The views of a scene show one set of named points, each view turned or mirrored, and shifted as a whole, with a little noise and some points left out.

Scene 1
View 1
zafog: [ 15   9  -9  12 -22 -11 -13  -8  33 -15  15  35  37  -8  10  22   3 -14
   8 -21 -21  -7   8  -2   5]
Mes: [  7  14  -2  -8 -17 -13 -13  -2  14 -12   7  18  20 -15  -8   5   8  -9
   9  -4 -15  -1   1  -8   2]
lilum: [  4  21  -6 -32 -17  -5 -14   2 -10 -12 -11   6   5 -23 -32 -12  15  -5
  18  11 -16  -3 -13  -9  -6]
rulo: [-11  -2   5  -4  -8 -27  -1   3   7  -3   2   9  -6  -8   9  -8  26   4
   2   9   1   0  18 -22  29]
Devu: [ 10  21 -11 -19 -23   0 -15  -4   4 -17  -5  19  21 -18 -21   2   9 -12
  19  -1 -24  -5 -12  -2 -11]
lolen: [-11   0   6 -11  -7 -25  -3   6   1  -5  -1   5  -9 -11   1 -13  28   4
   3  13  -1   0  13 -23  27]
Taf: [ 18  17  -8   0 -23  -9 -19  -7  26 -16  14  28  42 -14  -5  21  -3 -17
  10 -19 -24  -4  -2   2  -9]
guda: [  7   1   0  21 -18 -23  -9  -5  37 -10  24  31  32  -6  23  24   5 -10
  -1 -19 -13  -2  19  -7  18]
legom: [ 23  33 -18 -26 -27  10 -23  -8   5 -22  -3  23  39 -24 -36   8  -4 -19
  28 -10 -33  -7 -25   8 -30]
fop: [-12   3  16 -20  -5 -30  -8  10  -4  -2   3  -5 -10 -16 -13 -14  23   3
  -1  18   6   9   6 -26  17]
Kime: [ 21  21 -25  -4 -29  10 -12 -13  19 -21  -4  36  38 -12  -6  15   5 -15
  25 -15 -35 -16  -9   8  -9]
Lurel: [-10  -9   2   9  -8 -27   4   2  13  -4   1  17  -5  -1  26  -4  31   5
   0   6  -2  -6  26 -21  42]
Netus: [ -3  -3   9  15 -10 -32  -6   1  29  -3  23  21  19  -6  21  14  11  -6
  -8 -11  -2   3  24 -16  27]
Ninel: [-19  -2  22 -14   1 -41  -6  12  -1   1   9  -7 -13 -15  -5 -14  22   3
  -8  17  14  12  16 -30  26]
Nava: [ -5   7   1 -12  -9 -18  -7   2   3  -8  -1  11   1 -13  -5  -8  21   0
   6   8  -6  -1   7 -16  17]
Fef: [  3   7   3   1 -15 -23 -12   1  19  -9  13  17  20 -12   1   9   8  -9
   2  -6 -10   1   8 -11  10]
las: [-17 -15  20  16  -1 -47   0   8  22   3  21  11  -4  -4  27   1  24   4
 -16   2  12   7  35 -31  45]
zunek: [ 15  17 -28  -7 -27   9  -7 -13  13 -21 -12  33  26  -9  -1   7  17 -10
  26  -8 -33 -20  -5   5   1]
teni: [ -8   3   8  -7  -8 -29  -8   6   7  -3   8   7   1 -12   1  -4  20   0
  -1   7   1   4  12 -20  19]
View 2
fop: [  6 -13  16  10   6  14   4  -2 -16 -33  12  20  23 -12  -4  -3  21   7
  -5   3   5   6  -1  19 -20]
guda: [ 21  -2   6 -36 -19 -20   0  -9  25   7  16 -18  -5  15   6 -11  19  13
 -15  12 -17  34 -17 -16 -12]
Netus: [ 17 -17  17 -20 -15 -13   0 -11  12  -2  27  -7   0  14   0 -11  22  20
 -19  10 -10  33 -15  -7 -14]
Mes: [ 13  15  -1 -25  -3  -2   8   4  11 -11  -3  -3   7  -4   7  -6  12   1
   1  10 -12  13  -7   1 -15]
zafog: [ 23   9  -3 -40 -16 -19   3  -4  28   4   8 -19   0   7   8  -9  14   3
  -8  12 -18  28 -15 -16 -12]
Devu: [ 15  32 -15 -30   3   2  11  11  14 -15 -18  -2  14 -17  10  -2   6 -14
  15   9 -12   0  -4   2 -17]
lolen: [ 17 -16  12   3   1   5  -3  -9  -3 -30  18  12  30 -13  -2  -2  21   1
  -6   3   6  13  -6   9 -16]
lilum: [  9  22  -8 -10  10  13  11  12   0 -30 -17  12  24 -27   6   0   7 -15
  15   5  -2  -8   1  13 -19]
las: [ 14 -43  32   5 -12  -7  -7 -21  -2 -16  45   5  13  12  -8  -8  32  25
 -29   6   2  36 -14   0 -14]
Nava: [ 15  -4   5  -5   0   2   2  -5   3 -26   9   8  25 -14   2  -3  17  -3
  -3   5   1  12  -6   5 -16]
Fef: [ 14   5   6 -23  -7  -6   6   0  11  -8   7  -3   4   3   4  -9  16   8
  -6   9 -11  18 -10   0 -16]
Kime: [ 24  38 -26 -46  -7 -14   7   8  34  -2 -18 -19   8 -11  16  -3   2 -20
  11  13 -20  10 -12 -13 -13]
Taf: [ 15  30  -8 -44 -10 -10  13   9  25   5 -11 -14  -8   3  10 -11   8   3
   4  13 -25  16 -10  -7 -16]
zunek: [ 27  28 -24 -37  -8 -12   2   2  32 -10 -10 -14  20 -17  15  -2   3 -24
   8  10 -12   9 -15 -13 -12]
Lurel: [ 25 -30  13  -2 -10 -10 -11 -20  10 -21  34   0  29  -3  -1  -4  24   2
 -20   5   6  32 -15  -8 -11]
rulo: [ 17 -21  14   1  -4  -1  -4 -13   1 -26  23   7  26  -6  -1  -5  22   3
 -12   4   4  22 -10   4 -14]
View 3
zafog: [  0  12  25  -6 -21 -11  -4   7   3   0  36 -33   3  -7 -25 -14  20  21
   1  -4   9  12   6 -21 -23]
fop: [ 32  -6   0  18   5  15  -4 -27 -17  -4 -18   3  -4 -11 -19  14  12  10
   7  -5   9  -5 -18  11  15]
Netus: [ 12   0  11  -1 -21   6  -5   3 -22 -17  10 -28   7 -10 -28 -13  29  21
  12  12   5  11  17  -8 -12]
legom: [ 19  33  30  -6  22 -16   3 -12  45  47  47  -9 -20  -4 -17   1  -4  34
 -14 -33  17   5 -35 -15 -10]
lolen: [ 18  -9   6  19  -9   6  -8 -22 -17 -11 -13  -4   4 -11 -21  11  14  -1
   7 -10  10  -4 -14   5   5]
las: [ 18 -15   0  12 -27  16  -7  -8 -44 -35 -16 -19  14 -14 -25  -3  33   7
  19  17   4   3  18   4   0]
Nava: [ 21   1  10  11  -3   3  -5 -16  -4   1   2  -8  -2  -9 -21   6  12  13
   3  -9  10  -1 -13   1   1]
Ninel: [ 34 -10  -4  18  -1  18  -5 -24 -29 -13 -25   1  -1 -11 -20  13  19  10
  12   4   8  -5  -8  14  17]
Lurel: [  4 -13  11  17 -29   2  -9 -10 -27 -28  -8 -18  16 -11 -24   3  23  -7
  10  -2   9   3   1  -4  -7]
teni: [ 22  -3   6  11  -6   9  -4 -16 -17  -8  -5  -8   0  -9 -21   5  17  11
   7  -2   7  -1  -7   3   4]
Kime: [ -1  23  33  -4  -4 -21  -4  -2  32  25  48 -24  -5  -4 -21  -5   6  18
 -10 -27  15   8 -21 -24 -24]
Taf: [ 13  24  25 -10  -2 -10   0   2  19  19  43 -27  -9  -6 -24 -12  13  36
  -4  -9  11  11  -3 -18 -18]
zunek: [ -4  16  34   3  -9 -23  -5  -8  28  16  37 -21   2  -6 -20   0   4   6
  -9 -32  16   5 -26 -21 -22]
Mes: [ 17  12  18   1   0  -3  -3  -9   8  11  20 -14  -5  -8 -22   0  11  23
  -1 -11  11   3 -11  -8  -6]
rulo: [ 15 -10   7  16 -15   5  -7 -17 -22 -16 -10 -12   7 -11 -22   8  19   1
   9  -5   7  -1  -8   1   1]
Fef: [ 17   9  15  -1  -7   1  -3  -6  -1   3  19 -18  -2  -9 -24  -5  16  24
   3  -4   9   7  -2  -8  -8]
View 4
legom: [-53 -14   6   3   7  49  -8  -7  30  17  12 -18 -43 -35 -24 -22   7 -13
  28 -28  -4   1  12 -11   6]
Kime: [-39  -7   8 -12  11  37  -3   1  19   7  -5 -30 -16 -35 -30  -9  15  -4
  39  -9  -6   8  11  -6  26]
teni: [  5  -9 -15  -4 -14 -16   7  13  -6   5  -6  -6  -6  -5   2   1 -10  16
  15 -11  -5 -24  -9  13   3]
lilum: [-26 -21  -7   9 -16  11  -3  10   8  14   5  -4 -48 -22 -12 -24  -8   2
  25 -36  -3 -21   4  15   3]
zunek: [-31  -9   6 -12   4  23  -3   8  10   5  -9 -30 -19 -34 -31 -13  14   2
  42 -12  -7   1  12   5  31]
Mes: [-19  -6  -5  -6   0  13   3   3   9   9  -1 -15 -11 -17  -8  -3  -1   5
  21 -13  -5 -10   1   1   8]
Devu: [-33 -13  -1   2  -2  24  -3   3  14  12   3 -15 -32 -27 -17 -17   2  -2
  28 -21  -5  -8   7   3  11]
Nava: [ -3 -12 -12  -2 -15 -10   4  13  -4   5  -5  -9 -18 -12  -6  -7  -7  14
  22 -16  -6 -23  -2  16   8]
Lurel: [ 17  -5 -16 -14 -15 -28   9  20 -19  -3 -22 -18  12  -6  -4   9  -3  25
  26   1  -6 -21  -7  22  23]
fop: [  5 -16 -20   7 -23 -20   6  14  -6   8   0   4 -22  -2   6  -7 -19  15
  10 -23  -5 -36 -10  21  -4]
Ninel: [ 14 -12 -22   3 -24 -30  11  15 -12   7  -4   4 -11   5  14   0 -21  20
   5 -17  -6 -37 -14  19  -8]
las: [ 28   2 -22 -15 -11 -38  16  15 -17  -2 -15 -10  29   8  14  21 -11  30
  10   7  -7 -28 -17  14   6]
Netus: [  7   7 -11 -22   6 -10  11   5  -3   2 -13 -22  34  -5   2  25   2  18
  16  14  -6  -8 -11  -3  12]
rulo: [ 10  -9 -16  -5 -17 -23   9  18 -12   0 -12  -9  -2  -6  -1   1  -8  21
  21  -9  -6 -25  -7  21  12]
Taf: [-33   0   2 -13  16  34   1  -8  20  11   3 -26  -2 -23 -11   3   7  -2
  23  -3  -5   4   2 -15   9]
guda: [ -8   9  -4 -22  15   7   8   0   6   4 -10 -27  29 -12  -5  21   8  13
  22  14  -6   2  -6 -10  17]
lolen: [  9 -13 -17  -2 -20 -21   6  18 -12   4  -9  -6 -12  -8  -3  -4 -11  19
  20 -16  -6 -30  -6  23   9]
Fef: [-11  -2  -8 -10   2   6   7   1   7   7  -2 -16   1 -12  -2   6  -2  10
  18  -4  -6 -11  -5  -1   7]
View 5
lilum: [  2 -11  10  22  18  -8 -15  -6  10   3 -26  11   3 -10  -4   2  -8 -24
 -19  16  -5   7  18   9  30]
zafog: [ 12   6   0 -22 -41 -14 -18   0  -1   4  -3   9  -7  -7  17   0 -12  -8
  18   0  -6 -11 -13   0 -19]
Ninel: [-13 -22   8  12  25  24   9  29  28  12   5   4  -6 -13 -24   0  21 -26
 -14   1   7 -24  10  -7 -15]
teni: [ -5 -13   7   5   6  13   0  16  19  10   1   7  -6 -12 -10   1  10 -18
  -5   3   2 -19   3  -3 -15]
las: [ -9 -15   6  -9  -4  30  10  30  27  16  23   6 -11 -17 -15   3  26 -13
   7  -5   6 -41  -9 -13 -52]
Nava: [  1 -11  11  11   8   6  -7   6  18  10  -7  12  -3 -15  -9   4   6 -15
  -6   9  -2 -13   4   1  -5]
Taf: [ 10   3  -3 -18 -37 -25 -21   1  -7  -7 -17   2  -5   2  18  -5 -24 -21
  11   0  -6   3  -1   3   5]
rulo: [ -1 -12  13   6   6  16  -1  12  23  17   5  12  -4 -19 -12   5  16 -11
  -3   6   0 -23  -2  -4 -22]
lolen: [ -4 -14  14  14  14  17  -2  10  24  15   0  14  -3 -18 -15   5  13 -13
  -8   8   0 -19   4  -2 -13]
legom: [ 12   1   1   2 -15 -37 -31 -16 -10 -10 -40   5   3   2  19  -4 -34 -25
  -8  12 -11  26  14  14  45]
guda: [  6   4  -1 -27 -42  -6 -11  12   3   4   5   5 -10  -7  14  -2  -6 -12
  21  -6  -1 -19 -15  -5 -31]
Netus: [  0  -4   1 -18 -26   7  -2  21  12   7  11   4 -10  -8   2  -2   6 -15
  16  -7   3 -26 -11  -9 -37]
Mes: [  4  -4   3  -2 -12  -9 -15   4   5   3 -12   6  -3  -6   5  -1  -9 -20
   1   5  -3  -3   4   3   2]
Lurel: [  1  -7  13   3  -4  20  -1   9  24  22  14  17  -6 -24 -11  10  18  -1
   6   6  -2 -32 -14  -6 -39]
Kime: [ 20   9   6  -8 -32 -28 -33 -21  -6   0 -23  15   1  -8  23   2 -26  -8
   9  11 -13  11  -4  11  15]
zunek: [ 18   7  10   0 -23 -23 -32 -23  -1   8 -19  21   1 -13  17   7 -19  -2
   7  15 -14   7  -7  11   9]
fop: [-10 -21   9  16  25  16   4  19  25  10  -5   7  -1 -13 -19   0  14 -24
 -17   6   4 -17  13  -3  -2]
Devu: [  7  -2   6   5  -6 -19 -21  -8   1   0 -26  10   2  -6   9   0 -19 -18
  -5  12  -7  11   8   9  23]
View 6
guda: [ -9   4  12 -15  -8 -17  24 -23  17   5  12  14  40  -1 -31  -6 -13   8
 -14  -3 -20  -9  24  -7 -26]
Nava: [  2   9   9   2   0  -1 -13   5   9   5  23  14   7   9  -4  18 -15 -10
 -19 -21 -19  -2  -4   0   5]
lilum: [ -9  17  18  36  -3   0 -14   6  23  -5  16  -1   3   2   9  25 -14  -2
 -18 -26 -23  -4 -20  11  34]
zafog: [-11   4  19   2  -7 -16  24 -17  23   1  10   9  44  -2 -29   0 -13  13
 -15  -7 -25  -6  23  -9 -14]
zunek: [-11   7  38  44   3  -9  16   1  40 -13   8   0  42  -3 -30  22 -16  20
 -21 -28 -39   3  14 -13   8]
legom: [-29  22  32  60 -14 -14  17 -11  46 -16  -2 -16  31 -10  -1  17 -13  22
 -12 -20 -32  -7 -10  13  40]
Lurel: [ 16  -1   5 -27   8  -1 -13   5  -1  13  31  27  13  15 -21  12 -15 -13
 -24 -19 -18   1  16 -13 -24]
Kime: [-18  10  35  42  -5 -14  24  -8  41 -11   5  -4  43  -7 -24  14 -13  23
 -16 -20 -36  -4  10  -7  12]
Devu: [-15  15  24  37  -6  -7   4  -3  30  -8  10  -4  22  -3  -4  18 -14   9
 -16 -22 -29  -4  -5   5  25]
Fef: [ -8   9  10  -2  -9 -10   7 -14  16   3  14   9  22   1 -10   4 -12   2
 -14  -9 -17  -6   6   2  -2]
Ninel: [  9  10  -8 -25  -4   2 -28   1  -7  16  30  22 -12  13  10  10 -13 -27
 -19 -14  -6  -7 -12   9   0]
Taf: [-21  12  22  21 -14 -17  26 -21  33  -6   2  -1  39  -9 -15   1 -12  18
 -11  -6 -24 -10  11   4   5]
teni: [  3   8   2 -14  -2  -3 -13  -3   3  10  23  17   5  10  -2  10 -14 -16
 -18 -14 -13  -4  -2   3  -2]
Netus: [ -1   3   2 -29  -7 -11   9 -17   6  10  19  19  26   4 -20  -5 -13  -5
 -15  -3 -13  -9  18  -2 -25]
fop: [  5  13  -2  -9  -4   3 -24   3  -1  12  26  16 -10  11  12  16 -14 -22
 -20 -18 -11  -3 -16  10  10]
Mes: [-12  12  14  13  -9  -9   6  -9  21  -1  12   4  23   0  -7   9 -13   3
 -14 -13 -21  -6   1   5   7]

In a view up to two points have been moved. Name them for each view, in the order of its rows, or write none.
view 1: zafog
view 2: none
view 3: Nava
view 4: Netus
view 5: none
view 6: zunek

Scene 2
View 1
votag: [ 11  10 -23 -11  -4   3 -10 -13 -22 -20  12  -2  15  14  24  -8 -12 -12
  -9  -1   0  -7 -13  21  -4]
Bovu: [ -2 -20  -7   6  -3  18 -28  -6 -33   8  20 -12  13   3 -17  27   5  -5
  -9 -22   6  28  -4   4  -2]
kozi: [  5 -11 -29  -2  -7  21 -30 -13 -25   7  10   3  -6   5  -5  12   2  -8
  -9 -16  11  18   8  -1  -3]
gamu: [ -3  -9  -4  -1   3  16 -24  -6 -24   0   9  -8   7  -1 -10  19   1 -12
  -3 -20   7  12  -5  10  -2]
tok: [  2  -7  -8   0   1  12 -20  -7 -29  -4  15  -9  16   7  -2  13  -3  -9
  -8 -14   3  13 -10  12  -2]
sen: [  5   5 -26 -12   1  14 -19 -14 -14 -10  -1   8  -7   0  12   0  -5 -15
  -5 -10   8  -8   0  10  -2]
tirig: [-15   2  36  -7  31   9 -11   2 -10 -17 -11 -18  16 -22 -10  21  -3 -25
   7 -26   0 -13 -25  28   0]
Fenel: [ -2  -2   5  -3   8   9 -16  -6 -24 -10   9 -12  17  -1  -1  13  -3 -14
  -3 -15   0   3 -16  19  -3]
lur: [ 17   4 -59 -13 -17  14 -22 -21 -20  -6   9  19 -13  18  24 -13  -7  -6
 -13  -2  12  -1  12   1  -6]
buv: [  7 -16 -23   7 -13  17 -28 -10 -39   8  27 -11  15  15  -9  20   0  -1
 -14 -14   5  32  -2   3  -3]
dotug: [ -4   3   3  -9  13  11 -15  -6 -13 -12  -2  -4   5  -8   2   9  -4 -17
  -1 -18   5  -7 -11  18  -1]
vupen: [  4  -2 -41 -13  -3  24 -29 -15 -10   1  -8  20 -27  -4   4   4   2 -13
  -4 -15  18  -2  16  -3  -1]
Firu: [  6   9   2  -6   4  -4  -4  -6 -26 -25  18 -17  36  13  19  -1 -13 -12
  -8  -2  -8  -4 -29  31  -5]
sutuv: [ 13   1 -23  -3  -9   4 -14 -12 -33 -12  26  -8  24  22  15   0  -9  -6
 -14  -2  -1  11 -13  18  -5]
View 2
dotug: [  4  10  -6   0  -9   9  10   5  16  -2  -5  -2  -5 -20  -7 -10  -6  -9
   3 -17   2  21 -17   7  -1]
votag: [ 14  -1   1  22   8  -1  18  -2  32  22  -6   3  -6   1  -6  -8 -22   0
  14 -15 -18  19 -20  12   3]
Firu: [  6   4  -1  16  12   5  20   9  45  17 -23   1 -12  -5   1 -28 -16   8
   6 -21  -6   7 -31  24  -2]
Fenel: [  6  10  -2   4  -3   8  15   6  26  -4 -13  -2   0 -11   2 -16  -7  -2
  -6 -23   4  11 -17   5  -5]
sutuv: [ 19   2   7  25  13  -2  24  -4  36  12 -13   2   4  14   4  -8 -22   6
  -2 -25 -15   8 -15   2  -2]
vupen: [ 19   3   0   8 -16  -2   8 -15  -2   0  23   2  10  -4 -13  25 -15 -22
   6 -11 -16  36   4 -20   7]
lur: [ 27  -6   7  30   3 -11  16 -19  16  22  19   7   7  15 -11  22 -29 -11
  14 -12 -34  31   0 -12  10]
gamu: [  9  13   2   1 -10   8  13   0  16 -18  -7  -3  13  -4   5  -3  -5  -7
 -18 -26   8  12  -4 -13  -7]
buv: [ 21   7  12  19   5   0  22  -7  25 -12  -9   0  22  22  13   2 -14   2
 -25 -33  -3   4   1 -21  -9]
sen: [ 12   2  -2  10  -7   1  11  -7  12   9   9   2   0  -7 -11   7 -16 -12
  11 -12 -15  28  -9  -2   6]
Bovu: [ 14  13   6   6  -3   6  17   0  19 -21 -12  -4  21   9  13  -3  -6  -2
 -28 -34   8   4  -1 -19 -11]
tirig: [-10  18 -15 -19 -17  21   5  17  18 -14 -18  -5 -12 -41  -5 -30   6  -8
  -2 -18  21  15 -27  19  -7]
View 3
kozi: [-25 -16   3  22   1   2   0   0   0  -9  10  12   2  11  14 -24  19  12
  -8  26  10  -2  10 -14 -19]
vupen: [-21  -5  -8  19  12   2  -9  11  10  -1  12   4   2  18 -10 -21  24  -2
 -14  24  -3  -9   5 -19 -24]
lur: [-19  -7   1   6  15  18  -2  27 -12  -2  -3   9  -9  19  -8  -7  31   5
 -31  27   0 -23  15 -22 -31]
sen: [-16  -2  -6   7   0   6  -9  13  10  -5   6  -3   1  13 -15  -8  19   4
 -17  23   0   0  14 -10 -12]
Bovu: [-26 -22  10  22 -17  -1   6 -13   2 -15  11  10   5   3  28 -24   7  25
   4  26  19  16  16  -3  -1]
Fenel: [-17  -6   2   4 -24   3  -2  -1  14 -12   5  -7   5   3   0  -6   5  18
  -3  22  12  23  21   2  10]
gamu: [-23 -15   2  20 -15  -4   0 -10  13 -11  14   5   8   6  13 -23   7  16
   4  23  13  17  12  -4  -1]
sutuv: [-15 -13  14  -2 -17  20   7  14 -12 -14  -7   2  -6   7   8   5  15  27
 -21  26  14   5  30  -3   0]
tok: [-20 -13   7   9 -20   6   2  -1   4 -14   5   1   2   5  11 -11   9  21
  -6  24  14  14  21  -1   3]
dotug: [-14   1  -5   6 -17   0  -9   2  23  -7   9 -10   8   7 -14  -7   8   9
  -4  21   4  20  16  -1   5]
Firu: [ -7  -2   8 -14 -35  17   1  14   3 -14  -9 -15  -1   3  -9  17   5  26
 -18  23  12  23  37   6  19]
votag: [-11  -1   4  -8 -16  19  -2  22  -2  -9  -8  -7  -5  10 -13  10  16  17
 -25  24   6   5  28  -5  -2]
View 4
votag: [ -4  21  10 -26   3  -6 -12 -17  -4  35  18   0   8  -2  -6  16   9 -14
  -2  15 -19   3   8 -12  21]
Firu: [  2  18  17 -32  24   2  -3 -17  -3  33   6   1  -5 -14 -17  32  17 -17
   7   7 -17   2  17 -24   9]
dotug: [  5  15  23  -6  13   1  -3   1   4  16   7   6   8   0 -13  18 -10  -4
   2  24 -11  -9   8  -1  -5]
vupen: [ -3  12   2   7 -26  -7 -17  -1  -1  13  23   8  29  18   2  -9 -21   3
 -15  30 -14 -10 -12  19  13]
tirig: [ 13  16  44   3  38   7  11  15  16   4  -7  10  -4  -6 -25  31 -20   1
  12  29  -1 -18  18  -3 -32]
tok: [  3  -3   3 -10   2  13  -3  -9  -8  14   6   6   5  -6 -23  18   2  -4
  -2   5 -14  -9   5  -5   7]
sen: [ -1  19  10  -7  -7  -7 -12  -6   0  23  18   3  18   9  -3   4 -10  -4
  -7  25 -16  -5  -1   4  12]
sutuv: [ -3   3  -3 -24  -2   7  -9 -21 -13  27  12   2   4  -7 -16  19  15 -12
  -2   0 -20  -1   7 -15  23]
buv: [  1 -22 -18  -7 -17  25  -7 -15 -19   6   6   7   8  -5 -29  13   4   1
  -8  -8 -17 -12  -1  -2  17]
gamu: [  6  -9   5   4  -2  18  -1   1  -5   1   3   9   9  -1 -25  14 -12   4
  -2  10 -10 -17   2   4  -3]
kozi: [  0  -8  -7   2 -21  11 -11  -7 -10   8  14   8  19   6 -15   4 -10   4
 -11  10 -15 -13  -6   8  12]
Bovu: [  6 -20  -7   3  -7  26  -1  -5 -12  -1   1  10   7  -6 -31  17  -4   3
  -5   0 -11 -19   1   0   2]
Fenel: [  5   5  15 -11  14   8   0  -4  -1  15   5   6   2  -7 -21  23  -2  -5
   4  12 -11  -9   9  -8  -2]
lur: [ -8  12 -11 -16 -29  -6 -23 -22 -12  31  29   1  26  11   3  -2   3  -7
 -14  14 -24   2  -9   2  36]
View 5
tok: [  7  -2  -5   4  12   7   4  17   3  -3  -5  -2   2   4   5   0   6  -7
  -1 -13 -10   8 -11   4   3]
sen: [-10   1  -9 -11  29   2 -10  21   3 -14   8   5   2 -11   3  -3  30  -5
   9  -7   5  -2 -27 -10   0]
buv: [  1  14 -11   1  16   9  19  28 -16   4  -5  -8   5  10  21   3   4  -5
 -15 -19 -23   4   1   7  12]
votag: [  7  -3  -5  -9  21  16  -7  21   6 -29   0  -1 -12 -21   0 -10  14 -23
   6  -3   4  -1 -24   0  16]
sutuv: [ 12   1  -5  -1  14  16   6  24  -3 -17  -8  -5  -9  -7   7  -6   1 -20
  -6 -11 -11   2  -9   7  20]
lur: [-19  18 -14 -25  43  10  -4  38 -16 -26  11   0  -5 -22  19  -9  37  -9
  -1  -7   1 -14 -23 -13  20]
Bovu: [  2   6  -8   7  10   2  13  19  -6  13  -5  -4  11  19  14   6   5   3
  -9 -21 -20  10  -2   7  -2]
vupen: [-26  13 -13 -18  39  -5  -9  29  -7  -5  17   5  12  -7  15   1  45  11
   7 -10   3  -5 -26 -16  -7]
kozi: [-12  12 -12  -8  26   0   6  27 -11   3   5  -1  10   5  18   3  24   6
  -4 -17 -11   1 -12  -4   1]
tirig: [ 16 -29   3  19  -5  -5 -16  -8  37   4  -2   9   9  11 -21   5   5  -1
  22  -7   6  23 -28   5 -31]
gamu: [ -1   0  -7   6  11  -3   4  16   2  10   0  -1  13  14   8   6  12   6
  -1 -17 -12  11 -11   2 -11]
dotug: [  6 -12  -4   5   9  -1  -9   8  16  -2   2   5   5   3  -5   1  14  -2
  11  -9   2  12 -22   0 -13]
Fenel: [ 11 -10  -3   6   6   4  -2  11  13  -4  -3   1   1   2  -3  -1   6  -8
   5 -10  -5  11 -18   4  -4]
Firu: [ 25 -16   0   5   5  18  -6  11  17 -26 -11  -1 -16 -13 -10 -10  -6 -30
   8  -3   0   8 -21   8  14]

In a view up to two points have been moved. Name them for each view, in the order of its rows, or write none.
view 1: gamu
view 2: none
view 3: vupen
view 4: tirig, lur
view 5: sutuv, dotug
